A landscape with many valleys, sampled at points; each row gives a point and its height.
From any point a ball takes the steepest step (drop divided by distance) to one of its 2 nearest points. It stops when none of these is lower. Distance is the straight distance between rows; heights are no part of it.
(30) height 24.8: [135 119 167 143  81 122 161 143 107 124 156 158  99 145 135  83 189 144
 153 129 125 155 120  85  72 151 117 109  82 154  96  84 136 157 128 132
  98]
(1393) height 15.5: [157 168 114 148 127 133 124  81 110 134 123 129 144  81 143 144 113 162
 146  81 181 130 118 147  89 127 103 159 130 160 120 148  86 167  57 124
 177]
(332) height 52.1: [181  83 115 160 142 121 150 106 146 108 144 136 143 189 177 138 125 107
 139 127 117 164 158  88 148  96 142 127 144 143 164 144  78 142 130 171
 155]
(904) height 58.0: [183  83 135 159 165  77 164 123 140 110 146 139 178 235 149 154 165 105
 114 158 134 103 124  60 135 102 125 140 129 148 151 144  79 143 147 190
 124]
(158) height 28.4: [162 138 159 103 139 153  77 130  96 126 121 151  56  90 131  90 128 146
 167 101 130 121 121 131 113 195 133 140  96 100 110  98 147 131 140  75
 101]
(981) height 27.4: [135 129  72 144 116 139 137  60 105 171 133 125 144  72 123 132 105 154
  72  97 165 132 113 118 104 139 146 142 163 152  92 146 134 134  73 135
 134]
(345) height 37.9: [130  77 152 112 127 113 172 158  70 186 132 119 126 103 165  76 155 153
 102 168 136 141  98 166 155 203 116  93 122 151 133 142 135 156 145 134
 124]
(285) height 28.9: [109 137  80  99 153 151 163 109 123 132 138 125 110 133  57 125 111 122
  62 128 113 122 117  99 160 127 164 142 172 130  97 138  97  81  83 162
  89]
(545) height 91.0: [ 66 111  94 131  89  97 143 173  37 140 142 171 125 118 163 134 140 112
 140 115 120 137 163 144  82 129 153 128 127 126  94 129 146 124 117 136
 160]
(97) height 20.6: [125 106 162 122  51 103 125 146 115 120 179 130 126 137 138 121 149 119
 170  90 120 171 129 115  95 138  97 104 121 137  95  72 145 166 143 114
 156]
(524) height 63.0: [121 135  94 148 156 129 165 153 146 130 129 139 150 201 113 142 123 157
 141 136 170  93 122  55 120  87  94 108 140 177 101 133  50 147 118 184
  97]
(1508) height 34.1: [125 111 124 130  93 116 166 114 154 130 126 141 108 190  94 112 164 137
  95 124  99 156 106  67 101 130 172 117 120 128  80 116 134  84 144 152
  29]
(347) height 34.5: [166 107 176 161 181 133  68  99 166 125 147 116 134 136 115 158 124 162
  66 104 174  85 117 156 104 120 117 163  84 192 109 200 137 154 106 139
 160]
(901) height 50.8: [205 187 159 131 165 112 113 122 154 123  75 151 188 153 123 134 134 111
 155  97 137 136 127 112 120  76 111 198 108 114 179 124 165 188 127 119
 136]
(1054) height 29.4: [129 136 155 125 162 106 105  89 169 134 142  86 166  94  94 158 128 156
  55  91 188 107 120 146  91  88 100 147 105 180 136 173 149 126 113 125
 126]
(354) height 22.9: [124 124 140  88 149  89 149 125  89 115 139 154 129 157 125 120 151  93
 120 177 119 106 114 136 140 111 143 114 108  93 186 135 131  97 181 140
 105]
(625) height 90.1: [ 89 115  26 108  72 124 141 139  36 165 133 177 113 106 142 122 121 121
 140 134 136 135 141  94 101 163 162 121 153  99  96 123 139  68 105 131
 122]
(329) height 30.1: [ 66 118 187 156 147 134  98 168 171  69 177 121  82 161  55 128 130 114
 103 123 127 104 119 117  95  89 142 145  94 137  97 168 125  94 161 117
 155]
(410) height 45.3: [117 205 158 145 114 125 107 189  91 137 112  91 119  81 134 143 159 147
 150 123 106 125 169 149  93 108 124 169  86 133 122 129 149 106 151  86
 152]
(359) height 31.8: [113 155  70 117 133 134 115 154 160 137  72 119 183 129 109 164  92 111
 157 144 139 131 143 164 191 103 114 154 194 131 159 133 144 161 136 138
 149]
(1116) height 55.7: [128  96 145 145 151  96 145 112 153 130 153 120 173 155 155 147 142  98
  69  89 119 137 131 141 111 111 174 133  89 161 145 174 163 163 140 173
 143]
(681) height 24.5: [171 106 124 189  86 126 147  91  97 134 171 180 145 125 180 109 159 123
 140 128 147 121 136  64 102 106  90 112 116 126 117 120 121 119 121 140
 145]
(728) height 50.4: [167 167 139 127 150 113 120 115 156 121 136 131 146 144 107 137 125  95
 124  28  92 171 118 136  72 116 155 147 103 132 110 120 122 177  82 114
 109]
(1063) height 48.8: [111 185 169 134 131 126 147 185 132 157 124 116 102 126  89  97 155 154
 128 157  90 148 152 144  88  96  98 175  55 149 128 155 161 109 160 124
 134]
(1126) height 32.0: [162 115 148 133 111 131  66 102 106  91 155 119  76  94 172 132 137 120
 149  65 115 137 127 158  92 172 140 134 123 109 102 122 146 121 113  77
 164]
(1496) height 34.8: [ 86 100 106 149 145 120 150 131 109 173 120  84 168  95 132 118 109 128
  66 112 158 134 109 158 132 155 154 166 150 164 108 167 156 156 101 158
 164]
(1529) height 42.2: [120 167 143  96 113 142 117 164  97 142  86 142 117  85 112 107 145 138
 198 174 132 144  95 165 145 166 105  98 110 124 150  88 110 149 146 108
  95]
(443) height 31.0: [ 96 104 108 107 139 133 188 146 153 129 156 119  92 157  82 114 126 143
  81 119 105 150 102  75 118 129 148  93 145 171 100 153 101  71 115 157
  38]
(613) height 20.3: [145  99 113  92 143 111 139 103 117  95 105 202 113 188 104 134 148 118
 145 174 117  68 104  95 155 104 114  80 114 107 147 112  84 113 180 138
  67]
(580) height 58.5: [100 120  85 162  97  99 192 130 110 102 139 136 152 170 125 132 125 116
 141 158 145  89 133  77  99  97 160  94 155 135 105 113  61 117  93 179
 132]
(1047) height 45.6: [106 158  77 137  95 100 119 118 133 105  78 138 189 119 157 186 127 123
 164 133 183  87 125  99 111 102 122 178 197 104 149 115 191 100  97 114
 152]
(1421) height 20.7: [ 95 126 113  85 178 109 134 139 147 117  94 106  91 186  68 173 145 157
 102 169 122  54  96 125 146 132  96 119 161 135 126 128 123 106 141 119
  39]
(1301) height 31.3: [133 108 171 145 101 210 153  65 174 115  84  89 107  83 154  98 126 167
  86 160 112 175 100 166 181 142 140  93 119 154 140 140 148 138 104 108
 112]
(446) height 53.0: [123  85 146 126 129 143  63 124 187  85  86 104 147 147 171 142 121 108
 135 130 135 139 133 223 164 105 122 102 114 131 169 132 176 147 177 126
 146]
(1117) height 26.1: [145  83 137 103 158 166 142 103 196 108 177 106  76 140  79 152 120 141
  97  84 120 139  97  99 150 144 105  78 135 163 121 159  76  79  96 131
  53]
(417) height 54.9: [148 199 113 118 174 167 141 125 150 153  98 148 108 150  81 129 123 173
 113 135 131  66 149  70 116  69  89 176 125 110 115 132 128  84 133 124
  99]
(1285) height 36.0: [ 93 102 169 172 121 175 120 133 153  67 104  79  77 141 149 122 127 104
 116 206 119  84 115 179 165 135 178 134 154 124 135 145 116 101 145 136
 139]
(338) height 46.9: [113 119  97 134 130 103 167 124 115 112 208 116 148 137 125 164 110  87
 108  86  84 168 165  99 124 109 156 118 148 121 126 162  80 102 103 150
 171]
(1230) height 38.9: [123 108 149 123 157 205 102 135 155 102 110  90  95 126 139 132  92 144
 121 160  84 136 135 194 192 145 119 135 147 133 142 168 134 110 145 125
 140]
(1190) height 24.6: [151 116 141 111 152  78 142  75 124 160 169 105 165  63 119 151 118 155
  63  81 155 122 103 146 117 129 104 109 103 153 164 163 140 149  95 127
 137]
(372) height 65.7: [114 134 136 116 130 108 139 117  95  92 150  95  97  88 134 133 133 112
 161 150 120 101 120 115 141 163 180 109 171  87 104 103 120 100  90 100
 130]
(1182) height 17.8: [167  88 127 142 127 171  89  75 130 128 120 178 114 115 127  84  84 120
  63 116 113 132 130 170 200 147 158 138 117 111 149 193 153 122 120 149
 173]
(78) height 52.0: [123 156 143 145 141 149 132 158 149 138 116 150 106 169  81  98 141 149
 112 153 115 120 125 112 124  98 101 145  95 162 105 139 119 105 128 146
  75]
(364) height 36.2: [104  96 170 115 100 112 170 128 118 185 126 150 155  68 125  61 147 148
  99 166 178 133  70 167 148 156 128 101  91 167 109 123 121 173 117 149
 115]
(1409) height 89.3: [119 109  39 130 113 134 141 112  76 179  96 179 159 136 151 120 147 137
 118 165 161 108 128  95 125 133 126 144 145 125 122 148 154  94 148 160
 104]
(1132) height 40.8: [146 168 156 143 129 142 134 117 100 155 120 105 102  93 190 128 170 161
 164 142 123 138 139 137  94 149 113 173  98 145 119 102 130 155 127 109
 134]
(74) height 34.4: [108 112 130 151 112 154 106 100 141  79 109 134 124 154 106 138 116 118
 120 174 149  75 122 143 136 108 168 142 169 107 121 113 119 100 138 119
 125]
(71) height 30.7: [ 91 120 129  80 137  92 112 153 121 167 185 148 167  97  44 145 110 155
 124  99 183 115  99 108 114 181 106  70 156 125  69  85 117 170  89  95
 136]
(1079) height 12.6: [ 98  88 135 156  55 111 119 134 146 111 185 103 171 133 150 149 129  98
 154  72 143 188 155 123  71  72 107  97 115 146 112 107 148 172 134 132
 196]
(621) height 38.3: [100 104 139 153 109 172 184  92 133 112 124  85  77  97 168 120 131 138
 129 198  99 107 129 146 150 145 145 106 154 148 136 132  82  58 124 126
 112]
(1539) height 41.1: [121 149 164 159 155 154  75 119 184  88 111 121 119 138 141 138 109 124
 101 101 149 100 141 178  86  88 149 156  92 174 142 188 111 146 122 152
 195]
(130) height 56.7: [157 131  83 128 105 201  92 137 138 113  54 176 108 156 149 113  86 107
 174 173 110 141 141 144 170 118 106 142 122 122 171 139 108 137 170 148
 132]
(125) height 49.2: [132 126 152 175 157 104 112 147 160  96 116  87 156 144 160 153 142  82
  91 106 153 103 141 135  91  83 176 187 121 139 129 163 172 157 115 165
 166]
(790) height 34.2: [157 116 110 122 182  90 144  77  63 126 153 155 123 108 137 166 114 108
  82 108 115 110 160 139 144 136 154 156 134  98 157 181  93  85 121 140
 161]
(166) height 40.4: [112 117 140 117 112 146 171 167 112 130 121 119  79  95 147  82 146 138
 175 199 107 132 111 120 180 173 131  78 136 132 154 104  84 107 151 131
  99]
(1309) height 25.9: [124 146  91 116 137 170 107 144 136 149  87 141 152 137  81 124  98 147
 130 188 147  88 120 114 183  99  74 139 192  88 144  98 132 121 149 115
 146]
(590) height 59.2: [153 130  85 135 132 176 133 161 113 127  77 132  79 182 159 128 124 118
 166 154  82 130 156 128 133 134 128 144 152  99 142 106  98 139 143 128
 132]
(335) height 39.3: [141 121 103 128 144 142 123 122 100  99 157 122 123 116 128 144 108  95
 101 113  82 150 174 122 151 105 155 146 139  82 152 180 111  74 133 130
 192]
(1085) height 59.3: [ 96 128 141 141 141 147 125 175 146 110 119 144 112 149 141 146 115 152
 165 118 108 157 136 172 132 101  86 105  58 185 158 202  49 120 143 163
 158]
(667) height 63.3: [121  88 119 170 177 105 112 156 117 123  93 123 137 160 123 115 129  99
 104 168 164  60 118 141 128 159 197 202 148 136  99 146 153 163 131 179
 128]
(1144) height 41.3: [107 190 129 111 134 117  73 111 121  84 108 157  88 112 106 175 118 117
 150  66 105  99 126 143  77  98 168 170 127  99 127 120 129  84 109  86
 148]
(972) height 11.0: [134 158  73  82 157  99 155 119 131 110 132 118 111 171 117 176 133 134
 171 126 139  88 118 103  99 165 101  92 154 119 116  69  94 115 109 112
  79]
(12) height 22.0: [122 104 188 185  91  76 145 102 146  70 171  73 174 143 167 151 157 100
 140 107 146 133 151  95  78  63 144 121 133 117 125 119 138 137 120 143
 177]
(1318) height 81.8: [ 87 147 179 139 122 129 117 182 181  97 155  76 161 109 129 130 106 147
 130 110 129 165 137 153 128 111 109 117  97 160 129 151 142 144 161 132
 189]
(167) height 79.9: [110 176 175 108 142 147  88 153 169 116 138 107 105  88  76 130  93 123
 106  70  98 142 146 154 114 108 143 123  80 114 113 142 131 132 132 106
 163]
(1184) height 36.9: [120 160 131 124 109 120  61 101  92  73 154 121  89 116 169 188 128 105
 136  77 112 124 167 127  95 109 144 147 118 100 113 156 171  86 135  68
 178]
(1014) height 60.2: [173 141 137 153  75 168 155 115 146 137 158 149  84 110 166  95 114 127
 167  51  73 215 147 105  96 133 127 125 110 139 139 132 116 167  97 114
 145]
(690) height 34.7: [ 80 137 138  91 104 105 136 117 114 164 122 132 153  45  97 112 112 153
 108 113 154 141  86 173 155 161 156  87 130 133 112  94 132 171  93 114
 140]
(1074) height 27.9: [121 147 166 150  99  89 126  88 130  89 165 115 163 126 168 182 156 117
  88 103 131 127 131 117  71  65 144 152  89 124 143 146 183  90 143 111
 138]
(230) height 59.6: [155 168  44 126 165 154 133 119 142 165 120 142 145 183  97 156  98 137
 126 121 148  73 145  68 111 101  83 147 165 154 129 119  91 118 110 154
 111]
(903) height 45.4: [180 100 139 164 123 138 175  69 176  90 103 121 120 195 185 123 139 133
 140 116  97 152 121 144 119  99 156 119 127 156 170 156 101 132 119 152
 103]
(591) height 25.5: [177 154 134  87 138 137 118 118  96 111 133 130  40  87 164 138 136 123
 218 121 100 123 126 120 118 175 121 105 112 104 134  86 114 105 111  62
  97]
(921) height 26.9: [161 131  99 165 118 205  81 109 144 146  99 168 136 108 137 122  90 159
 152 115 188 126 125 138 111 125  86 133 117 154 110 136  66 154 101 155
 167]
(1099) height 68.7: [ 86 147 134 153  90 116 127 169 110 118 101  93 125 140 131 127 140 114
 165 181 125 123 163 100 110 116 166 151 173  87  92  75 183 100 128  83
 146]
(989) height 45.5: [162 182 152 119 153 118 112  89 136 105 126 137 113 134  92 152 118  94
  95  43 100 124 123 118 110 105 184 180 122  81 130 143 140 152  84 107
 150]
(755) height 12.4: [165  61  85 122 129 115 114 122  73 126 166 200 147 170 143  99 128  83
 144 135 123 142 124 104 159 151 132  87 148  80 115 119 106 146 132 161
 135]
(346) height 71.6: [160 139 135 106 200 143 114 185 148 160 136  75  98 151 124 145 107 164
 124  65  95 166 129 159 131 174  88 149 113 180 101 166 103 184  86 103
  90]
(236) height 29.0: [175  92 174 172 106 138 138 119 107 151 176 173 109 121 169  76 156 151
 130 140 144 131 118 103 108 148  94 105  79 163 117 123  83 183 106 151
 140]
(878) height 29.6: [181 141 115 105 179  81 111  63  72 135 144 127 150  66 148 154 113 128
  91  86 133 112 136 167 125 129 134 136 117 106 179 156 159 126 110 102
 147]
(707) height 24.4: [143 124  93 120 177 131 125 134  99 152 140 141  87 143  88 137 116 116
 105 143 122  90 135  98 149 171 141 168 175 104 106 111 103 121 124 128
 141]
(1056) height 22.5: [163 120 113 138 148 180  93  69 149 142 117 142 136 103 121 107 126 172
  49 141 132 108 136 154 202 105  96 141 145 101 153 153 153 107 156 145
 135]
(44) height 70.0: [130 161 162 117  70 142 160 159  92 175 149 154 108  52  87  81 134 122
 172 116 140 159 124  87 113 145 115  99 148  94  78  60 113 151 113  90
 141]
(1258) height 61.7: [113  41 127 115 126 136 151 143 143 133 207 124 106 147 122 121 139 114
 101 117  88 185 134  82 172 183 135 111 131 125 119 138 100 122 145 145
  99]
(941) height 34.6: [ 97 118 145 138  93  94 145 139 139 122 145  97 130 179 121 122 162 121
  96 126 105 156 128 109  92 124 151 108 129 131 113 119 189 128 151 124
  70]
(1040) height 54.4: [186 168 119 114 149 141  91 129 143 124  62 185 149 162 113 104 115 132
 159 146 124 115 124 142 162 102  83 139 103 117 175 112 119 175 141 141
 119]
(1042) height 54.6: [119 125 171 122 121 108  59 141 172  59  94 102 154 173 148 171 127  90
 156 144 119 119 127 158 136 102 132 123 137  90 157  89 182 165 177  93
 142]
(601) height 75.8: [128 140 104  94 201 121 124 173 149 152 139  85  72 163  93 160 119 125
 100  53  66 143 136 131  97 157 121 167  93 149 110 154 101 132  90 125
  58]
(654) height 32.7: [ 46 137 140 127 120 169  96 145 152  82 110 127  92 124  82 146  92 114
 110 159 135  99 137 130  94  96 150 147 127 133  95 133 107  89 134 113
 155]
(1262) height 68.1: [119 123 127 119 176 168  93 161 153 149 120 131  89 131 107 133  82 168
 140  86 130 133 116 150 159 186  74 104 104 166 118 162  90 140 126 120
 111]
(414) height 19.1: [174 124 122 122 162 109 107 131 123 130 117 106 153 167 111 137 131 125
 113 124 150 115 129 116 143 156 123 135 172 127 133  86 137 162 131 112
 114]
(1154) height 62.5: [130 164  52 132 117 152 151 162  79 160  91 151 135 133 186 118 103 123
 183 159 120 120 191 138 141 146 110 132 153 123 144 126 103 119 138 134
 155]
(389) height 17.0: [132 118 110  95 167 118 127  86 141  89 136 140  81 199  99 167 135 132
 126 141 121  57 100  92 111 110 129  97 139 133 129  96  70  84 113 118
  46]
(231) height 63.2: [122  77 135 129  96 114 203 116 112 124 200 122  87 137 183 117 162 100
 150 134 103 153 132  93 133 154 143  83 119 131 119 123  83  90 113 154
  80]
(623) height 39.4: [ 87 126 110 128 128  75 122 178  84 165 134 136 181  93  88 127 127 114
  94 131 165 105 137 160 129 145 167 156 117 106 101 148 174 152 127 162
 154]
(1310) height 87.7: [129  84  45 145  99 106 127 107  94 147  92 131 170 143 208 137 152 146
 146 148 145  97 143 157 108 138 130 148 122 164 153 156 153 137 146 157
 127]
(830) height 68.5: [151 153 122 127 114 154 167 111 144 193 139 116 174 101 123  94 139 171
 122 172 156 139 119  56 156 131  90 128 181 112 123  66 135 123 110 122
 108]
(740) height 63.1: [129 157 151 115  81 148 138 115 155 119 140 159 100 102 117 105 115 123
 179  69  84 206 119 130  98 100 125 101  78 153 150 124 116 115 126 120
  94]
(101) height 78.8: [108 141 174  92 172 123 108 155 180 128 162  97 102 138  44 133 111 123
  73  60  80 156 132 114 133 138 135 153  96 125 104 153 137 124 105 106
 111]
(137) height 44.9: [123 125 107 115 111  91 114 164 112 145  48 157 156 141 144 119 149 110
 154 170 129 137 115 162 154 140 156 143 120 122 148  97 182 167 176 146
  86]
(1418) height 25.0: [ 89  93 159 100 139  94 111 130 125  40 162 166 126 160 107 146 169 100
 129 178 116 101 121 136 158  80 132  90 110  93 164 136 154  78 202 145
 139]
(1167) height 55.9: [ 88 173 159 112 109  89  86 151 134  87  87 117 149 107 114 144 138 113
 172 140 164 118 117 166 106  98 127 131 131 103 133  72 162 153 166  76
 132]
(913) height 33.8: [165 112 195 143 119 172 112 108 156 143 107 125 103 113 153  67 137 180
  94 158 137 152  98 146 159 156 108 109  95 154 130 139 122 153 126 133
  89]
(974) height 47.1: [185 173 184 124 201  92 120 129 117 146 106 106 161 129 121 114 159 143
  98 134 109 118 124 127 135 112  86 181 104 115 182 120 178 153 149  93
 124]
(562) height 36.8: [181 161 175 136 143 121 140  88 145 140  97 134 110 107 157 104 150 146
 132 175 149  87 107 148 115 125 130 156  92 147 153 134 117 148 108 118
  98]
(927) height 47.3: [114 114 109 100 151 101  98 171 107 158 103 121 128 159 143 136 105 107
 139 111 106 152 122 191 146 203 154 116 113 134 132 115 171 161 155 125
 109]
(184) height 50.3: [138 104 111  97 137 144  51 165 148 112 101 111 143 183 144 150 130 144
 151 122  97 155 141 191 138 164  87  98  92 159 140 126 172 154 191 101
 110]
(271) height 19.5: [180 156  73  81 129  97 167  98 102 134 141 138  82 131 190 141 149 135
 201 125 129  94 145  76 106 191 125  86 118 101 132  68 134 100  94 106
  75]
(1010) height 67.8: [ 91 129 102 161  62 162 102 116 107  94 109 123 109 133 167 164 115 119
 178 164 116 122 161  88 105 124 129 152 168  83  88 100 147  55 141  76
 165]
(1331) height 64.7: [103 135 108 120 148 167 113 202 135 131 128 146 101 121 125 167  92 163
 199  75 145 147 132 135 130 159  53 102  80 194 135 160  36 163 117 154
 143]
(457) height 56.8: [ 85 177 134 127  78 136 101 100 139  92  85 114 165 100 134 167 142 124
 165 179 171 101 116 152 102  69 123 144 126 139 140 110 150 109 148  89
  97]
(240) height 28.1: [ 93 158 140  92 168  87  87 157 132 129 179 102 116 121  49 155 139 152
 122  59 167  91  97 103  78 146  86 107 131 127  93  73 109 137 111  88
 131]
(139) height 49.0: [103 163 118 172 112 107 133 120 119 128  94 113 176  64 132 143 125 136
 138 113 195  68 133 112  87  97 121 211 176 125  78 101 184 128  89 108
 144]
(996) height 23.4: [ 86 144 106 101 147 161 130 154 164 136  76 143 122 161  56 129 100 142
 137 180 111  99  87 131 167 150 107 127 172 109 135  88 120 117 152 126
  79]
(1412) height 59.8: [131  74 147 144 132 111 155 156 128 154 190 127 154 144  96 111 134 116
  53 113 102 164 150 128 155 157 144 126  86 147 135 161 129 145 160 161
 140]
(305) height 40.1: [164 118 192 168 120 135 167  65 153 112 135 124 135 129 204 111 160 123
 133 174 140 138 104 144 116 111 140  98 102 159 147 134  78 127 118 136
 126]
(133) height 27.0: [106 106 201 132 147  83  98 159 142  89 178 121 130 137 103 152 142  98
 107 140 129 110 141 138 137  95 128 106 102 101 148 161 146 105 190 131
 183]
(744) height 9.0: [175  68 134 146 121 144 109 116 101 139 127 195  92 123 154  79 109  87
 157 172 101 152 134 126 201 161 148  79 158  60 117 118  89 135 132 139
 148]
(43) height 61.5: [132  69 147 143 153  85 156 156 134 113 118 149 172 195 104  95 146  99
 107 170 151 102 109 100 131 123 173 146 135 123 120 127 130 169 132 181
 132]
(1212) height 51.9: [ 77 149  77 111 145 155 121 175 154 149 113 124 164 132 128 140 113 138
 130 120 110 152 165 182 148  93 104 119 104 161 161 185 121 101 162 171
 161]
(281) height 26.5: [113 138 112 110 137 185 141  93 167 156 105 130 160  89 103 103  90 168
  85 167 139 125 111 163 207 114  93  83 149 130 178 157 113 120 129 143
 125]
(953) height 54.7: [102 152  66 120 112  69 219 127  90 128 150 156 140 162 122 144 136  97
 125 128 105 143 147  68 102  86 159 117 147 120 136 137  69  80 111 157
 120]
(1250) height 20.8: [128 106 139 121 122 144 125  66 184 104 149 110 109 136 108 142 115 129
  70  93 133 149 108 118 126 101 139 110 135 128 139 141 119 101 126 132
 111]
(247) height 55.8: [153 137 143 123 120 124 183 120 138 142 149 129 112 158 146 118 121 127
 114  58  62 192 134 105 111 130 185 153  92 150 129 127 107 164  76 139
  99]
(1532) height 69.4: [118 169 150 119  80 158 149 133 155 186 144 110 138  95  74 103 127 169
 150 136 132 164  91  91 136 116  78  83 156 118  95  89 118 138 117 110
  95]
(653) height 18.0: [202  63 112 165 119  98 144 127  90 146 162 184 159 157 179  96 164  88
 160 148 147 122 144  51 135 105  74 115 155  64 108 105 140 153 118 131
 157]
(937) height 66.8: [103 113 115 122  69 148 114  83 104 100 123 103  91  96 176 122 114 118
 150 131 105 138 165 134 135 169 180 112 195  67 102 100 150  76 102  71
 153]
(553) height 31.6: [ 97 137 180 104  86  64 129 123 142 110 147 119 178 148 120 143 153  91
  94 109 129 160 129 118  89  62 150  99 108 107 131 115 188 136 165 114
 114]
(37) height 29.1: [ 99  78 165 126  98 182 133 105 188 140 116 114 157  81 101  84  83 146
  88 137 127 170  88 174 224 151 138  89 149 129 131 144 141 125 155 131
 124]
(415) height 64.5: [108  99 139 145  89 136 175  95 109  90 191 110  60 106 165 125 143  86
 172 139  89 121 146  74 110 170 163 110 153  96  91 113  93  69  85 128
 131]
(47) height 85.6: [100  62 105 158  90 107 118 160  98 145 118 100 186 118 199 121 149 132
 150 154 155 147 126 181 131 141 125 113 120 179 150 146 167 160 149 162
 158]
(224) height 69.5: [113 163 154 127  90 125 171 172 106 164 128  88 103  83 111  87 145 135
 152 174 121 145 132  99 122 164 139 151 169  86  86  54 173 122 118  73
 120]
(314) height 13.0: [185 117 149 131 150 144 112 109 105 137 109 202 109 122 132  85 107  91
 124 150 111 144 134 154 172 130 162 149 126  83 151 153 105 138 122 155
 172]
(517) height 52.9: [112 197 112 126 123  83 150 122 108 152 139  64 145  68 132 138 130 137
 145 108 178  98 131 110  74 157 158 177 162 129  85  79 141 149  47 108
 171]
(86) height 65.6: [140 155  52 121  87 146 184 138  94 183  76 131 114 125 194  86 143 150
 164 160 106 182 152 123 126 152 132 129 145 137 144 116 152 106 152 128
  92]
(938) height 42.1: [109 152 122 124 143 128 110 155  92 164  94 121 165  67 117 102 133 113
 132 134 162 115 141 169 160 128 116 161 129 109 138 121 181 128 154 129
 171]
(573) height 32.6: [102 142 123  91 143  63  99 131 109 159 137 144 190  60  73 141 104 118
 141 109 197  92  85 156 113 133 109 114 138 118 127  80 139 164 106 124
 162]
(748) height 44.7: [157 140 168 151 159  88 155 142  96 176 137  85 174  86 136  87 166 139
 123 140 154 103 131 119 145 136 116 179 127 112 143  97 185 147 130 109
 128]
(887) height 39.9: [114 188  66 129 125 108 118 131 136 120 105  81 183  98 131 183 108 128
 171 130 141 126 151 137 122  90 114 154 205 110 161  95 149 121 106 106
 157]
(880) height 43.3: [122 103 104  90 108 123 107 160  84 159  92 194 129 115 103 100 140 118
 166 182 139 106 112 160 172 153 120  86 133  99 133  95 145 132 177 113
  96]
(337) height 24.1: [161  71 125 136 138 194  80  90 177 113 133 124  87 129 150 123  83 146
  64  77 116 160 123 151 140 159 139 120 108 143 138 184 130 134 128 127
 133]
(835) height 83.7: [ 59 109 148 152  57 132 129 152 150 111 132  98 175  87 152 121 127 130
 125 138 160 170 128 182 104  97 133 102  75 179 134 156 145 151 157 166
 169]
(273) height 67.2: [151 179 100 119  90 147 190 116 103 161 107 136 127 100 135  93 141 158
 157 157 113 164 144  66 149 116 134 100 153  91 144  99 146  91 153 114
  76]
(123) height 44.2: [152 129 104 115 183 161 126 138 151 140 103 109 126 148 132 127  82 140
  97 126  85 146 148 196 178 125  97 132 120 153 171 206 126 133 145 152
 146]
(716) height 24.2: [127 117 128  96 169 119  83 168 138 164 160 121 132 170  64 135 131 135
 130 101 123 124 113  88 141 175  62 107 144 121  96  79 115 136 145 112
 103]

Call two points neighbours if one is among the 2 nearest of the other. Go from one point of each pair to the other, from neighbour to neighbour, staying as low as possible. Name the highest point that can't be avoided.
(1250) and (1190) => (524)
(414) and (744) => (443)
(744) and (1079) => (236)
(1393) and (972) => (517)
(1250) and (744) => (337)

Two balls start at each pair of points below. Name the first point that both come to, or write never.
(601) and (1258) => never
(1532) and (224) => never
(524) and (1409) => never
(625) and (880) => (1285)
